Points, in no order, along strands that fork, close into loops and pass close to each other.
Two points are linked if the straight distance between their rows is under 67.1. Some points are linked to none.
pugev: 9 -21 3 9 -1 -16 1 -19 -11 47 -7 -10 27 16 -7 -9 -6 -25 2 0 13 -9
Sed: -6 -29 -29 -1 -24 2 17 17 9 -26 17 0 -11 25 -2 26 20 -6 45 -25 -1 -1
Paka: 16 12 35 -11 16 -28 -16 -3 27 -29 -22 19 5 -8 18 6 7 12 -2 -19 -11 -13
Feso: 14 -12 9 -13 -5 31 0 30 -3 -6 15 -37 6 7 18 19 -20 -20 -8 -28 -16 7
Pava: 13 1 -21 -34 18 -3 2 -17 -7 -2 36 -2 -1 -16 -10 -72 12 -6 15 29 5 -5
fedu: -22 -5 20 -23 20 -17 -33 -26 -2 -23 -25 -17 14 22 12 -21 -11 -6 -3 -6 -9
 -36
piz: 17 -24 -2 2 -25 26 -21 19 8 -13 27 -42 4 2 3 -2 -11 -15 19 -16 -21 8
zegos: 6 16 9 9 0 9 34 15 -7 8 17 9 11 -2 16 -7 9 20 -14 -13 14 -9
nuz: -20 21 -12 2 -8 5 0 -24 1 11 9 -24 5 11 5 -22 1 16 -23 29 7 -6
Num: 17 12 16 -21 41 -7 12 9 5 10 -38 3 5 -13 -37 23 19 0 -8 -7 -23 29
zagu: 14 -13 -8 -3 19 5 -27 38 -8 35 -4 19 23 -2 1 -10 -10 9 -11 -3 -6 -9
roven: 22 0 -23 3 -17 2 -18 -2 25 16 10 5 1 -8 8 24 -17 -13 -11 13 3 -8
Lugus: 20 -9 4 12 13 -29 -35 -12 34 3 -25 38 13 13 -6 6 -20 -2 -19 17 -17 -5
meze: -8 10 -29 -8 -27 -3 -4 -16 28 -21 14 18 -39 -20 17 -6 12 -12 28 -2 28 9
Fonof: -12 14 -6 -15 -2 -23 -24 -13 -17 -22 1 6 16 -15 14 -37 -19 -16 6 45 40
 -6
Kaduz: 5 2 22 -9 20 -31 -14 -18 12 -32 -4 5 12 -9 2 -14 -25 13 4 -17 -5 -9
Vafud: -6 -3 32 19 20 8 -26 4 -20 -11 -41 11 10 14 9 10 -8 9 20 -11 -11 -13
naf: -7 -12 13 16 -26 -8 -11 5 1 19 19 -22 25 13 -13 7 30 34 21 -7 9 0
Rebib: 30 15 19 21 20 -20 -9 -14 10 6 12 8 33 -9 1 -28 1 27 -15 12 -18 -19
mivus: 21 -4 22 6 6 7 29 2 -6 10 -40 -5 -5 10 -12 -1 4 17 -4 -41 -25 18
negur: -33 3 -35 -5 -12 -5 -2 -11 7 -13 3 7 1 32 7 -15 27 27 11 16 14 -32
Nub: -13 -22 8 -12 -14 -6 31 -27 19 -21 16 -5 -20 11 -1 -24 -1 -27 22 -21 23
 9
zur: -20 -3 -35 -5 -26 -14 -13 -23 21 -26 23 19 -32 -5 15 -16 -10 3 22 9 33
 -30
bogot: 15 -4 7 25 -40 0 -11 19 0 -20 1 12 3 -22 8 -9 4 17 32 -14 18 12
lilu: 11 -9 -2 19 24 7 -6 13 -5 17 -5 27 18 -12 -13 -5 7 13 9 2 8 10
Regod: -11 7 -23 -1 -22 -33 -14 -46 6 1 3 -13 4 6 -7 -23 -19 -4 4 35 22 -29
lak: -8 2 -13 -10 41 -6 -24 -7 -22 -13 -25 22 26 21 10 -17 -21 -4 -8 23 -11
 -27
lodum: -19 -12 9 16 40 11 -24 30 -15 14 -9 21 -10 -2 22 14 -32 4 -5 -9 7 -4
bak: 14 4 -7 12 -25 -5 8 -25 6 -6 -3 3 -27 -8 -19 -20 -7 -5 36 -16 5 -6
gufep: 36 -12 18 15 -19 -2 23 -4 15 34 -2 4 -6 18 11 23 32 2 -17 -34 -26 -12
lok: 3 -10 7 -12 20 -23 41 -13 17 -19 26 2 14 -5 9 10 -2 -3 8 -22 10 -13
zupe: 13 -5 9 -6 20 -17 14 -7 -6 -26 -7 -3 13 -13 5 -6 -8 -8 13 -28 7 5
Vadi: -1 -2 4 -9 13 -1 -4 -1 -24 15 -41 -4 0 1 -23 4 -23 -12 4 -10 -7 13
sobas: 15 18 -26 -16 21 -1 -27 5 15 -18 -16 39 18 13 15 -5 -2 7 -18 38 -1 -2
zulo: 6 18 -3 -43 6 0 -1 4 -4 -3 -34 -5 4 9 -9 -9 21 -17 6 9 -3 2
Mol: -49 -2 -7 -15 13 -14 -29 -43 -25 -20 47 -28 -11 -13 -8 -23 -18 -19 6 33
 -13 -30
Lar: 12 5 -38 24 4 22 13 -14 -20 -14 -1 -2 0 -2 -7 -6 7 11 19 43 5 11
Vagol: 16 15 -5 0 -3 -11 23 0 28 -4 15 40 -20 -22 -5 -23 15 9 5 -5 9 9
Rav: 11 11 38 9 -9 11 17 12 11 33 -28 24 -12 -7 -10 26 63 0 -27 -17 -7 23
reb: -29 -2 -16 -1 7 -3 -14 -4 1 -22 31 12 -16 -7 -1 -17 -29 19 -8 0 -4 -9
kape: 19 1 -8 -4 0 7 -16 17 15 -22 -22 37 9 -2 10 -17 -10 13 -15 -20 1 9
kepav: 5 1 -16 -3 19 -12 -19 6 31 1 -25 38 6 8 7 20 -2 -4 -5 26 3 16
fek: 29 18 15 6 7 4 -7 5 0 19 -66 30 -14 7 22 23 9 12 -43 7 -28 -2
lebal: -31 -11 20 -1 -14 -13 12 -3 -24 6 57 -15 -10 -6 5 21 -5 -23 21 -27 17
 -25
kug: 37 -16 -9 -5 34 0 6 -6 0 -8 12 30 21 -16 -5 -32 -20 -12 -8 5 -9 8
Fetos: -18 -30 6 -13 14 9 0 21 -23 6 6 -23 13 9 16 1 -53 -9 -28 -20 7 14
ludig: -29 8 3 -20 -12 -7 -18 -18 2 -13 45 -35 -10 -16 19 4 -27 -24 0 7 15 -14
Tano: 15 -9 0 -3 -5 14 -1 33 9 4 -47 30 -9 11 -19 10 24 4 -30 -21 -21 32
kar: 20 9 1 20 -19 -25 -7 -30 5 -9 -31 16 -4 1 -10 -14 -18 14 15 -23 -8 -4
Mirul: 13 -1 9 21 -27 -14 -12 3 -3 -3 -20 8 8 -18 2 9 -18 7 13 -21 12 -3
Dami: -6 4 11 5 -18 29 -16 11 -13 -9 33 -37 2 11 9 -6 11 1 27 -11 -11 -13
feto: -9 -22 -21 -6 12 21 3 1 4 -9 30 -1 -33 1 -23 -43 -16 -3 27 -1 -2 10
lel: -34 -1 3 -20 -7 -26 -41 -25 -4 -15 -15 -1 24 20 13 -32 -23 -2 2 2 24 -36
berav: 16 4 -22 22 -14 10 -5 14 4 13 -39 14 -3 10 18 49 5 4 -27 -1 -3 7
Naz: -21 1 2 -12 19 14 30 7 -6 24 11 3 11 8 13 -23 3 6 -27 -15 14 -1
meb: -9 -13 40 -9 -3 -8 -29 -11 3 22 8 -20 25 3 -5 -19 17 -11 12 -3 1 -8
dod: 0 -19 -5 -3 43 -18 -1 -2 4 -16 23 48 18 -6 14 -29 -32 -2 -17 14 -13 -10
Gov: 0 -13 -2 -2 30 8 -27 7 -12 -28 -30 26 28 27 7 5 -3 9 18 4 -8 -21
zefol: -16 -9 10 18 -20 -22 3 -8 -11 23 51 -26 6 4 -10 11 12 35 8 2 1 -21
Lafa: 14 -8 5 -6 24 40 8 21 7 28 17 -3 -18 3 7 26 6 -12 -10 -13 -24 -10
rego: -5 8 -10 3 1 -11 20 -32 5 14 -1 7 -20 6 -29 1 34 -15 19 9 -1 -1
musen: 13 -1 20 24 -4 6 -15 -23 33 4 25 -9 7 5 20 13 4 16 -19 2 -21 -25
kopad: 11 -4 14 5 -27 26 -14 16 18 9 19 -31 5 -2 4 23 27 -13 4 22 -17 2
fozom: -19 15 9 -23 -5 -8 -19 -1 -23 24 12 -33 5 -4 31 -2 -16 -22 -14 -4 4 -49
pov: 19 0 27 31 -15 25 21 6 -2 23 -8 9 -7 6 2 10 42 8 -10 -17 -21 8
dibu: -12 -5 -43 -45 -8 -2 -22 -5 16 -43 29 -1 -16 6 7 -44 -10 -3 9 15 24 -7
Soke: 23 11 -8 -36 29 -17 8 -3 -10 5 18 1 21 -9 -28 -52 17 2 1 17 -12 7
nol: 11 22 -30 2 8 6 -1 -3 -15 16 36 7 -24 -34 -4 -15 -22 -4 6 22 2 -13
Momu: 25 2 -11 5 -37 23 4 16 -3 -45 -36 12 -9 -1 1 3 26 -5 6 -20 -12 25
pura: -39 -10 -2 37 -17 0 -6 0 -30 17 53 -18 2 24 -2 18 6 22 19 4 3 -32
fuvun: -26 -19 -2 9 0 1 11 -5 7 14 10 0 -5 33 8 14 -11 -1 5 -10 9 0
kef: -4 -14 15 45 -34 -28 -6 11 1 19 2 7 2 -10 -11 25 17 6 23 -1 23 19
kebi: -7 -16 17 1 3 -25 0 37 4 27 -27 21 -1 1 4 25 -22 -1 -19 -33 20 -2
tudig: 20 12 19 -6 2 -32 3 -3 -21 24 -41 -30 16 -2 -7 41 9 -7 -7 -14 8 -10
Fak: 38 -8 8 2 36 20 11 15 7 3 10 9 29 -8 16 -16 -6 -6 -21 -1 -21 6
Norem: 12 -18 20 17 -26 28 -17 3 27 -5 -42 26 3 15 19 7 2 -26 0 2 -8 3
mase: 53 16 2 2 -7 -17 -7 -18 13 1 -3 10 11 -16 -8 -33 -2 14 0 14 -25 -8
vaso: -6 -2 5 31 -43 -13 -22 -4 15 6 9 -13 7 -14 -6 14 3 -3 16 22 19 13
bapaf: -3 37 6 -17 5 7 -12 23 -27 -4 -14 8 -6 -34 10 -11 14 -5 13 -9 9 -8
dil: -26 -25 -30 -12 5 -12 13 -20 -13 7 60 -10 4 0 21 -6 -19 -31 -13 1 8 -41
Pir: 35 26 8 13 -14 -13 -4 -3 13 4 -46 39 -15 -19 -1 7 12 27 -39 -6 -23 -4
Gopil: -10 4 10 14 -19 -4 32 -34 15 -5 1 -6 -8 10 -11 -35 -8 28 -7 -4 10 9
zif: -20 -10 -25 -10 -20 -31 -14 -25 2 -8 -5 1 10 19 18 -10 -22 -16 -3 5 26
 -25
luro: -39 8 -4 0 -3 2 30 -7 -15 -33 41 -7 -16 -4 16 -17 -10 4 1 -9 30 -3
Mur: 2 14 40 4 0 6 -7 24 -4 15 -40 27 -7 -24 4 16 55 3 -5 -16 -10 11
biz: -3 -13 10 16 -4 -22 20 20 -22 11 21 -19 15 -6 -6 41 -11 3 4 -12 23 9
Muno: -4 -17 18 26 -15 3 17 -13 8 1 27 4 0 4 6 -42 5 27 8 -17 11 8
Megu: 9 1 39 28 -21 15 -7 1 -15 1 9 -27 -4 1 0 3 11 -2 30 -25 -11 -8
gemu: 19 -22 -4 -12 1 7 19 17 51 -11 1 25 3 8 -7 25 33 -2 -10 -5 -6 43
pape: 20 4 21 35 6 0 5 -21 3 27 14 6 14 -1 3 -5 14 25 -3 8 -13 -20
Zot: -42 -9 -22 -10 8 8 2 5 -18 -40 13 -13 -4 18 -9 -25 0 34 20 0 7 -4
Dides: -45 -10 5 -1 21 -4 3 4 -42 6 46 -23 -13 -8 5 1 -15 -18 26 -8 4 -19
pite: 11 -4 -19 16 -29 15 -5 8 11 -22 7 3 -15 15 -5 21 3 -1 24 -8 -12 0
taga: 0 13 5 -24 -10 12 10 2 19 -24 17 11 -3 -13 24 -21 4 -19 1 13 24 17
zev: -11 10 1 -15 -17 3 14 4 36 -9 30 32 -28 -23 14 -17 11 -4 -1 -13 28 12
geta: -2 7 -36 18 11 -2 4 -21 -20 -23 18 -19 11 -8 -20 -31 -17 20 7 41 7 20
zumi: 31 5 7 0 -2 49 27 15 -7 -4 -18 -29 -10 10 13 35 20 -14 -10 -3 -32 2
Gel: 15 14 2 -10 -10 -26 -7 12 7 4 -50 32 -1 -7 -1 26 25 18 -25 -18 -7 -17
Fede: 18 -23 14 7 33 20 33 12 8 12 -32 32 -6 16 25 24 30 -14 -24 -3 -7 -7
gesol: -19 11 18 4 -11 21 -13 -6 24 -11 -23 9 -12 -5 -9 -15 15 15 -8 19 2 37
gepi: 3 15 37 0 -5 -10 -20 -2 20 -6 -8 3 -2 -11 -13 10 15 23 3 -16 -15 -2
Lig: 26 -6 -9 -2 5 -13 28 -31 12 5 24 -4 13 -13 7 -10 13 -13 7 -3 10 -17
pepip: 23 -4 35 -30 11 -15 2 -18 4 8 -39 6 10 12 24 -1 5 -21 -10 -10 -7 -31
setug: -26 -17 -4 1 -2 12 28 4 13 2 0 7 -10 37 27 39 13 -7 -6 0 24 2
dek: -33 20 -20 -10 2 14 9 -20 7 5 -12 2 0 26 1 2 15 0 2 31 12 -11
mopo: -17 23 -14 9 4 -5 0 -9 -1 5 -26 4 -5 -4 -29 19 8 4 -13 27 19 29
sobiv: -22 -15 36 -6 -6 7 7 17 -18 18 2 -26 6 0 22 1 -29 -19 -17 -18 23 18
gab: -51 -12 -6 -9 -11 12 -26 16 -32 -16 31 -35 9 8 18 -3 -4 -18 23 9 31 -6
foz: 35 16 -3 2 -25 -26 25 2 6 20 -2 -5 -9 -27 -33 22 27 2 2 -22 -9 17
ref: 4 -23 25 19 0 17 -30 -2 6 -1 -50 2 10 20 9 16 -4 -1 -9 -1 -22 0
lanub: 14 -5 -1 -8 -23 35 0 9 -3 -25 -66 -9 -5 21 -6 7 8 -13 2 -7 -17 19
gof: 22 -4 -54 -15 -1 -13 14 -7 24 -9 4 21 -13 4 -39 -6 42 8 10 19 -14 24
Surum: 9 10 9 -23 16 -10 4 -13 -10 23 -13 -12 5 1 25 -3 -1 -22 -17 -14 -8 -51
fub: 12 -26 8 -6 24 17 27 23 24 10 -6 9 12 19 -9 14 14 8 -22 -8 -7 46
Foza: 15 19 4 -19 54 -22 -5 -11 -7 2 -23 10 13 -1 -17 -26 -27 -13 -11 25 -13
 16
muk: -14 8 18 7 7 32 0 -1 -22 19 7 -42 1 8 15 -1 -24 7 -33 11 -12 -12
Gedun: 7 -25 2 -11 57 -12 -16 -1 -1 2 -5 36 32 18 17 -10 -28 -17 -20 21 -21 -13
Nisib: -25 11 10 12 32 8 -25 19 -29 39 -5 21 1 -17 7 4 -21 12 -18 11 15 -7
zosa: -28 -19 -19 -4 9 0 -22 -40 -6 -9 46 -11 -30 -20 -18 -30 -18 -22 19 24 -5
 -11
pif: 41 4 -22 -2 -44 4 13 10 19 -29 -28 28 -13 -16 0 4 22 -17 -4 -11 6 26
vil: 23 19 13 -19 9 -3 1 -14 13 23 3 -6 -13 -21 -17 -16 -14 -14 -11 -3 -14 8
Gon: 19 -21 -15 13 -13 4 15 -11 28 15 37 7 2 3 5 9 20 -4 17 1 -1 -18
bom: 14 26 -4 -15 7 -2 -20 29 -28 15 -41 2 13 -17 13 6 25 -4 10 -3 9 -24
Bos: -19 9 12 3 -3 16 16 14 0 -17 -10 3 -13 1 -7 21 13 14 7 -19 0 28
Tekuf: 15 -3 8 1 -21 11 -8 9 0 -24 -54 -23 10 7 -20 18 1 16 -20 -1 -8 37
pag: -33 17 -13 -20 3 -11 33 -9 -2 -34 17 -14 -13 -9 -9 -27 -20 26 -12 -2 24
 5
nopi: -10 5 51 6 -6 5 5 -9 -23 4 9 -35 11 -15 22 -11 -16 -16 -7 -4 13 -1
mafo: 19 4 -7 15 6 -15 -1 -7 -13 63 -14 12 1 1 1 3 -16 -22 -16 -10 -2 -18
Kerig: 1 33 14 22 -3 21 19 7 -15 -7 -14 -11 -35 -10 26 39 8 4 -9 -5 -10 -15
Diso: 11 21 -18 -12 -6 -28 -5 -19 -10 -21 -12 5 -10 -15 -14 -42 -11 -5 21 30
 30 -1
vetut: -10 -23 12 -2 11 -2 -4 8 20 -11 -32 15 -2 12 8 29 -14 -33 10 -14 -2 19
nefab: -17 26 -2 -21 10 4 -29 -1 -6 -23 3 6 15 -15 23 -25 -6 5 -12 27 21 -5
Rep: 25 -8 -23 9 -31 9 -8 17 25 6 25 2 -12 -3 0 28 -21 -5 2 -20 -12 2
Vuduf: 11 -6 9 8 -31 -14 -9 -14 7 -9 -37 -39 9 15 -26 25 -4 8 -7 -7 -10 13
Vel: -10 7 -22 1 12 22 9 16 2 -29 23 14 -8 -8 22 -12 -20 14 -3 -1 0 -18
rudu: 9 26 7 -20 10 15 25 13 -5 5 -27 -7 -3 -3 -27 7 39 -2 -9 0 -9 16
tol: -8 14 17 1 -14 -16 -8 25 -1 5 -21 -1 -4 -6 -13 35 16 21 6 -23 -4 20
bepu: -11 -6 -11 20 -9 -4 -18 0 -22 13 -53 -1 -2 27 -15 46 -16 7 3 8 -14 -5
Gise: -18 10 3 -10 4 24 22 15 22 -26 -24 21 -17 2 0 -6 33 19 -7 -1 -3 35
Bodom: 12 1 -27 -22 7 -26 -28 6 -6 -8 1 -2 29 3 -18 -23 -3 7 11 3 2 -16
rafab: 17 -14 22 -14 -11 9 -19 17 26 -4 -26 30 5 12 27 -9 -5 -15 -24 -9 -15 0
Vof: -22 2 22 0 -11 -11 2 9 -17 30 -4 -13 -8 -13 -7 -1 -31 -24 0 -35 16 16
fenas: -15 -5 16 5 -22 -16 18 -12 17 -11 26 -8 -19 -5 -2 8 -1 -4 23 -12 18 26
Pegu: -1 -15 -17 -10 -38 -6 19 -18 3 -13 6 -3 -24 13 6 -23 -1 -25 43 -26 15 -7
Nes: 20 0 6 4 -21 44 0 12 -9 10 -12 -44 5 21 9 17 32 -13 1 10 -26 -2
Simog: -14 -13 15 12 -1 -16 1 16 16 5 -16 18 -7 8 11 29 -21 33 -25 -34 -3 1
fesi: -5 10 21 26 -8 -4 8 -11 5 -19 31 -20 -17 -22 -6 25 -12 17 6 0 0 17
tenu: 10 16 -33 8 -17 -6 -20 6 2 16 17 19 -14 -19 -17 -29 -6 15 11 18 4 -8
semes: -2 11 0 8 3 14 -4 -3 -11 -1 33 -26 2 -8 -4 -12 38 -2 32 14 7 -12
rovet: -1 1 3 22 -2 -13 42 14 -12 -8 25 -12 20 7 11 21 13 16 -5 -15 22 9
sobu: 2 -7 -1 23 -27 -12 2 5 23 17 -6 10 13 16 10 31 0 45 -28 -23 -7 1
banan: 4 -6 16 33 -28 -1 0 30 -12 12 13 4 1 -25 -9 -5 26 8 39 -4 19 18
fil: 2 7 41 12 -21 -2 -11 -9 -6 -2 -15 -39 11 -6 14 17 2 -15 10 -1 -1 -6
Tugu: -15 16 6 -5 26 10 -18 15 -17 34 -5 -16 1 -11 12 -4 -37 -2 -38 13 -4 -6
lali: 7 18 6 -7 -11 4 -7 8 29 13 -28 32 -6 -13 -21 -14 11 21 -23 13 -9 33
buf: 16 1 -33 -7 -8 -3 23 -24 19 5 -4 -18 -20 4 -49 6 40 -8 15 11 -11 28
Rem: -7 -14 -8 22 35 16 -15 24 -15 2 -13 20 -7 22 -4 29 -24 -2 2 -3 -13 3
Nemab: 28 -9 9 20 29 30 36 13 8 -8 -6 14 15 7 24 7 16 6 -34 4 -21 0
Pamu: -36 -21 -1 -11 -7 -11 17 -18 -9 13 67 -18 -14 -1 33 2 -6 -45 11 -7 19
 -27
Tuzir: -25 2 19 6 -11 -16 -12 25 -16 28 11 -7 16 0 -25 -3 16 21 15 -31 19 10
Zinuv: -17 4 16 24 -11 -5 -20 -12 13 -10 38 -15 -6 -23 -11 29 5 -3 23 31 10 13
bekuz: 3 6 -29 -1 6 0 14 -1 -23 18 63 -29 -18 -25 -10 -32 -15 -7 7 15 -3 -10
Gusal: -12 24 -30 -13 -3 -42 -12 -23 -1 2 5 5 -14 -14 -22 -6 -3 -7 20 22 22 -18
zugor: -24 0 -22 -10 -19 15 -8 15 10 -13 3 -9 18 23 5 -6 23 33 0 -3 23 -11
Zere: 7 -31 12 4 4 21 26 21 3 12 -12 -14 17 30 -2 34 -10 7 -24 -21 -5 33
zomo: 3 -1 7 12 14 13 10 -19 13 -31 -7 -11 9 6 13 7 11 -11 6 23 -3 13
sem: -16 -18 -14 14 1 13 3 -3 -24 -18 48 -20 19 -14 14 16 -42 -23 7 21 14 8
Libo: -30 -2 8 -9 -10 16 40 -2 8 6 -4 -7 -2 22 -2 -37 -11 14 -9 -15 18 12
kanu: 41 24 -20 3 -11 -20 -24 6 24 25 14 28 6 -20 -21 -19 -8 19 -11 8 -14 -11
nakor: 15 22 -3 -16 62 -15 -1 -3 3 -6 -41 15 -3 -14 -18 5 -3 -12 -3 15 -21 22
rula: -17 -14 -15 7 -5 19 -31 -10 8 -9 58 -7 -35 -14 -19 -39 -20 -2 33 15 -13
 3
Tafiv: -4 -19 -16 17 -11 9 14 -7 9 12 44 12 -6 -2 2 -38 9 6 2 2 7 -17
Nulom: -19 18 8 11 16 18 22 -2 -19 -14 2 -15 -11 10 41 33 -1 -4 3 2 -2 -24
Ruli: -25 -10 -8 -18 3 -2 -7 -3 0 -38 42 3 -14 -25 1 -33 -40 -9 13 6 10 18
kur: 2 18 -8 -9 -4 -17 -13 -11 1 45 -16 11 7 9 -6 -1 -21 -1 -29 14 -2 -25
novuf: -16 12 18 -5 -2 6 7 -17 -20 6 -1 -36 13 9 23 24 20 -10 4 11 -6 -26
pev: -7 10 26 -23 25 -19 -15 -24 -12 -18 -20 -17 9 2 7 -8 -25 9 -8 -20 -27
 -17
legud: 24 8 12 -19 26 -5 -16 -2 1 8 -54 18 -3 5 19 13 -5 -8 -27 1 -17 -25
gul: -25 -17 -27 -14 18 17 19 0 3 -45 20 -14 -17 26 -20 -3 -7 13 27 -15 -6 16
luma: -29 0 -13 -11 -3 -25 -2 -1 7 -14 28 -4 -16 -3 -7 23 21 -5 43 -10 12 -18
dalu: -32 -16 14 3 13 13 9 -3 -9 -2 30 -20 -14 7 0 1 -16 -5 8 -9 -13 4
logof: -13 -6 -36 2 -20 18 35 4 -6 -6 -5 -33 6 33 -12 7 0 12 -4 11 1 17
Kime: -3 -14 -7 -15 -11 31 -6 6 11 39 -22 -6 -8 24 -12 -6 41 -20 8 -3 -3 11
bofid: 8 1 -24 5 8 3 -5 -3 -31 -4 -53 -14 6 11 -3 17 -22 2 6 8 -14 -15
negu: -2 -28 38 37 -13 -5 20 -1 4 -11 39 -33 10 20 -7 29 -4 13 11 -20 -5 14
Mipet: 33 0 21 -4 6 -2 -2 8 -4 23 -69 39 -18 -6 -3 25 32 1 -66 -8 -32 19
rorus: -1 1 -2 23 16 16 4 18 -30 42 -20 26 1 4 -3 15 19 1 7 7 0 -7
Pezil: -19 6 14 -3 -22 -15 -9 8 -13 16 7 -23 -10 -11 -13 -16 -22 18 6 -19 16 8
nur: 0 1 -19 -17 9 3 16 -29 -14 -2 45 -26 7 -22 -13 -49 -12 -9 1 8 -5 4
Zeg: -5 28 -19 -10 5 4 -50 3 6 -34 -25 24 3 -6 3 -17 -16 8 -10 42 4 0
ves: 20 17 -20 -10 12 -17 18 13 23 10 8 32 -7 -5 -31 0 42 18 5 -1 -4 11
vuga: 33 4 9 -15 -16 -3 9 6 6 26 -4 0 8 -24 -10 16 4 -12 -9 -15 -7 10
Bizu: 0 12 -13 -32 28 -17 -1 16 -19 -1 8 13 25 -6 -11 -44 11 2 8 -1 -1 -21
mimin: 23 5 2 4 -17 -26 9 3 20 3 -15 11 1 11 4 31 24 19 -26 -26 -18 -5
Fotuv: 11 8 7 -6 6 -32 -30 -20 10 15 -29 26 8 8 -6 -23 -42 -1 -22 26 -16 -15
tuti: -23 -23 -9 -3 -3 8 -3 2 -25 -40 32 -26 20 -2 20 3 -26 -19 24 6 21 -19
sivez: 6 -6 3 2 2 -10 29 -21 -19 29 16 -14 18 -3 -3 -17 -3 -12 9 -7 20 -10
zazo: -37 -12 0 -19 -7 -26 -41 -24 -14 -23 48 -27 6 -12 -2 -13 -27 -11 11 13 9
 -36
Ziv: -6 -10 -7 6 27 17 3 17 -1 30 -17 23 5 17 18 16 18 -10 -17 17 -5 -10
bebe: -37 4 2 19 -9 30 35 2 -9 -24 12 -7 -14 24 32 49 6 2 5 -1 12 -4
Mirim: 0 -12 -18 -7 -12 7 25 15 -8 8 -17 -15 11 18 -3 14 -19 14 -24 -7 8 20
Ravog: 9 -6 0 -14 36 -21 1 -6 -26 13 -27 2 15 0 -14 -36 -28 -21 2 1 5 1
Geluf: -13 -8 -2 24 17 -16 1 3 -17 12 5 -16 21 -3 -18 28 -21 7 0 17 8 5
mina: 12 9 14 19 -8 -16 23 -18 -4 20 3 -22 -15 -5 -34 18 28 0 20 -12 -3 6
gorab: 7 -13 -21 28 21 19 12 4 -17 7 -5 19 29 3 1 -11 6 -7 11 33 5 4
moter: -8 21 -19 -6 17 -14 24 -29 -14 -3 13 -15 -19 0 -21 23 24 -8 35 27 2 -8
gava: -20 7 -4 -9 -16 9 2 -9 -9 4 34 -55 -3 13 2 -3 -17 11 -22 17 -10 -4
Sud: 14 -15 -2 25 -34 3 -13 -10 16 3 21 -9 24 -9 23 25 -5 -21 0 22 18 7
navev: 6 -7 -15 -5 -9 12 15 9 43 -40 -4 27 -4 15 -9 7 39 16 2 15 -8 30
Zogup: -4 5 21 -3 0 10 -22 9 -4 22 9 -16 13 -11 -6 -26 37 -11 37 1 10 3
lum: -37 8 -7 -12 -10 4 5 -24 -15 -45 39 -23 -26 -9 12 -12 -33 -12 3 13 10 2
tega: 45 26 -10 -3 -42 1 4 27 6 -15 -32 21 -5 -39 12 13 23 -10 -30 -19 -3 24
Zad: -1 45 21 8 -7 15 12 -11 -2 -5 9 -24 -37 -23 0 22 -1 1 4 0 2 8
Tid: 5 -19 -13 13 34 32 -11 12 2 9 -24 31 -11 28 13 14 -6 7 -14 2 -32 -18
Guriz: -1 -16 4 -4 8 12 -17 -8 -4 -28 20 -3 -5 -18 -17 -47 -24 -7 24 3 5 27
fov: 13 9 -27 -21 13 -15 -12 10 8 -16 -24 45 6 20 -1 -30 -20 5 -22 1 -1 1
Fumer: 2 10 -20 -29 -15 -5 -14 -4 -2 -7 -6 -21 15 4 1 -13 5 -8 15 16 2 -14
mulo: -7 7 -15 28 10 -11 -9 -10 -13 0 25 -20 9 -22 -24 -5 -16 15 7 23 10 11
nanag: -17 -29 -27 -7 -7 -3 -11 2 10 -5 37 10 -26 10 -17 19 16 -1 56 -17 1 0
sona: 30 -18 24 -4 17 9 -17 31 6 31 -56 42 -11 11 -14 12 32 -4 -31 -10 -41 20
Sobim: 9 -12 34 -11 12 13 -11 -9 17 25 8 -23 7 -9 -13 -24 2 2 -8 5 -12 15
vari: 10 -11 -7 -5 14 -13 -21 42 -8 41 -31 15 8 -12 -9 22 -11 -9 -12 -12 7 5
fidus: -1 20 -5 -13 15 15 6 27 -6 -3 -4 7 -20 -18 14 -7 -12 -7 -12 -11 -2 -4
Did: -5 -12 -28 -7 3 23 30 -6 7 -33 22 -27 -12 19 -8 -1 -6 14 -3 7 -12 13
Sozak: -1 14 2 12 -23 -13 2 -2 11 19 -43 33 -13 -9 -24 20 3 1 -24 11 11 27
sano: -3 13 -23 -15 16 -16 -3 -27 -14 -31 0 -1 3 -10 -28 -54 -7 22 14 27 10 9
vagop: 19 2 2 -7 18 38 20 31 -1 0 19 -19 2 2 31 39 -7 -7 -12 -10 -31 3
Zuza: -17 -20 -6 2 5 19 11 14 -15 0 32 -22 13 6 21 33 -41 -25 -17 4 7 5
rikid: 33 26 26 -4 -15 -1 6 30 1 -1 -33 25 -11 -33 -14 8 28 7 -13 -17 -2 23

How many points has the smallest loop of links through each point below? Write 0 if it is on no loop.
dod | 26
fesi | 12
kur | 22
zosa | 9
Naz | 24

A piece is two or more points that can be reached from each other along the links. Count, over all rows, the pieces, the separate loops (a circle has one, a figure eight two, a Y none), the forks (points with three links) and the tips (points with one).
pieces | 4
loops | 5
forks | 21
tips | 19

Name the points in between on the shortest way along the links from the first point to the second, in order.
fedu; mopo | pev, Kaduz, Paka, gepi, tol, Bos, Gise, gesol, lali, Sozak
zur; meb | meze, zev, Vagol, ves, gof, buf, rego, mina, foz, vuga, vil, Sobim
Zeg; Lig | sobas, kepav, Lugus, Fotuv, kur, mafo, pugev, sivez
Mirim; kebi | Zere, fub, gemu, navev, Gise, Bos, tol, gepi, Paka, Kaduz, pev, fedu, lel, zif, Regod, Gusal, Diso, sano, geta, Lar, gorab, lilu, zagu, vari
lebal; Nes | Dides, dalu, fuvun, setug, bebe, Nulom, novuf, fil, Megu, Dami, piz, Feso, vagop, zumi
rikid; muk | Mur, Rav, pov, gufep, mimin, sobu, Simog, kebi, vari, zagu, lilu, rorus, Ziv, Tid, Rem, lodum, Nisib, Tugu
